A landscape with many valleys, sampled at points; each row gives a point and its height.
A ball rolls from a point to the lowest of its 6 nearest points, and stops where none of them is lower. Distance is the straight distance between rows; heights are no part of it.
pefe: [-17 -15  16  14 -36  38  11 -13 -23]  height 35.3
Govu: [  6  25 -51 -35  30 -40 -18  20  18]  height 20.9
Sazaf: [ 29  -1 -26 -38  15 -42 -12  13   1]  height 5.2
Saz: [ 53 -34  65  57  -1   7  10  -5  -9]  height 65.3
Latot: [ 48 -16 -31 -16   9 -28 -19  -4  -8]  height 40.1
faveg: [  5   4  -1  36  10  40  -6 -19 -16]  height 54.0
Sepa: [-60 -12  42  44 -50  62   8   6 -24]  height 21.1
Zos: [-50  14  -2 -39 -29   5   6 -10  -6]  height 38.1
tataf: [ 57 -16 -28  24  11   2 -18 -11 -16]  height 21.0
zes: [ 33 -11 -19  21  15  14 -13 -13 -19]  height 44.3
Kigiz: [-17  -2  -6 -22 -20   7   3 -14 -12]  height 50.3
senip: [-58  -5  11  11 -55  40  10 -10 -20]  height 26.9
sevu: [ 54 -34  13  13 -11  11  -1 -13 -15]  height 76.7
Kas: [ 47 -49  37  18 -32  -8  20 -17 -12]  height 77.2
kef: [ 37  17 -57 -19  23 -36 -31   1   1]  height 10.2
Tazu: [-75  12   0 -28 -44  17  15  -6  -2]  height 34.7
nosu: [ 46   4  -7 -52  27 -61  12  50  14]  height 20.5
dedus: [ 17  20  -8 -55  27 -41  23  57  26]  height 44.7
busab: [ 17  -7 -20 -16  -2  -1 -15 -13  -9]  height 64.7
nen: [-50  46 -40 -18  42 -34 -10  12  66]  height 32.2
susi: [ 32 -40  13 -21 -25 -17   7 -13 -13]  height 71.3
vilip: [  1  -1 -28  -3   1  22 -10 -19 -15]  height 62.4
bovi: [-64  33  -7 -44  -4  -8  21   9  28]  height 46.8
nub: [ 51 -24  20  48  18  22 -11  -3 -16]  height 64.0
bar: [-44  15 -24  20  -5  45  -6 -29  -1]  height 18.5
taz: [-82  39 -39 -12  10  -6 -11 -30  44]  height 59.8
fiso: [ 13 -27  14  -9 -26  12  16 -12 -23]  height 14.8
bokot: [ 45  27 -42 -26  28 -59 -29  39  19]  height 19.6
Zakal: [-56  28 -36 -20   2  -2  -6 -27  22]  height 55.3
Dulo: [ -4  29 -29 -39  28 -37   4  25  21]  height 30.7
logab: [ 19 -45  26   7 -38   3  20  -5 -20]  height 48.5
Nem: [-21  19 -23 -52  12 -18   4  10   9]  height 45.2
Vulo: [ 31 -16  74  56  12  20  -6  -1  -8]  height 59.1
mugap: [-39  37 -30 -35  37 -26  10  15  38]  height 36.5
Bik: [-17   7  36  52  -2  59  -6  -2 -20]  height 40.4
Gokab: [-50  19  18  55  -2  62   0 -20 -12]  height 41.1
remo: [ 14  -7  -1 -42 -11 -20   9  -3 -14]  height 60.9
nobin: [ 36 -38  16   4 -21  10  12 -15 -21]  height 60.3
zuf: [ 42 -50  88  59 -20  -9  27  -5  -4]  height 45.8
dof: [ 36 -14  14  33   6  34 -11  -8 -20]  height 58.2
kazu: [  8 -18  34  40 -11  37   4  -5 -20]  height 8.6
rame: [ 25 -30  70  51  -2  20   5   0 -18]  height 44.2
livi: [-11  32 -50 -26  19 -21 -15  -2  12]  height 30.2
sen: [-84  48 -15 -29  20  -8  23  13  60]  height 48.4
Geveb: [ 13 -48  76  48 -42  10  17   0 -16]  height 22.5
vezed: [-16  46 -52 -17  39 -38 -22  13  39]  height 27.0
ral: [-18  37 -34 -26  39 -38   1  36  40]  height 30.8
lubi: [  9   8 -23 -47  13 -30  -4  15  -5]  height 37.0
Luteb: [ 41  16 -40 -34  20 -55 -13  21  11]  height 23.7
zarod: [-17  17  12  53  17  53 -10 -19 -12]  height 53.6
Vud: [-15 -37  74  54 -43  33   5   9 -21]  height 17.6

For each start below, name the point where the ball stops.
Zos | bar
ral | Sazaf
Dulo | Sazaf

Call two points neighbours if one is among the 6 nearest of the other. Go from one point of each pair to the other, from neighbour to neighbour, staying as low as possible. Name the highest point that can't be avoided.
kazu / tataf | Nem
kazu / fiso | pefe
bar / kazu | senip
tataf / Sazaf | Latot
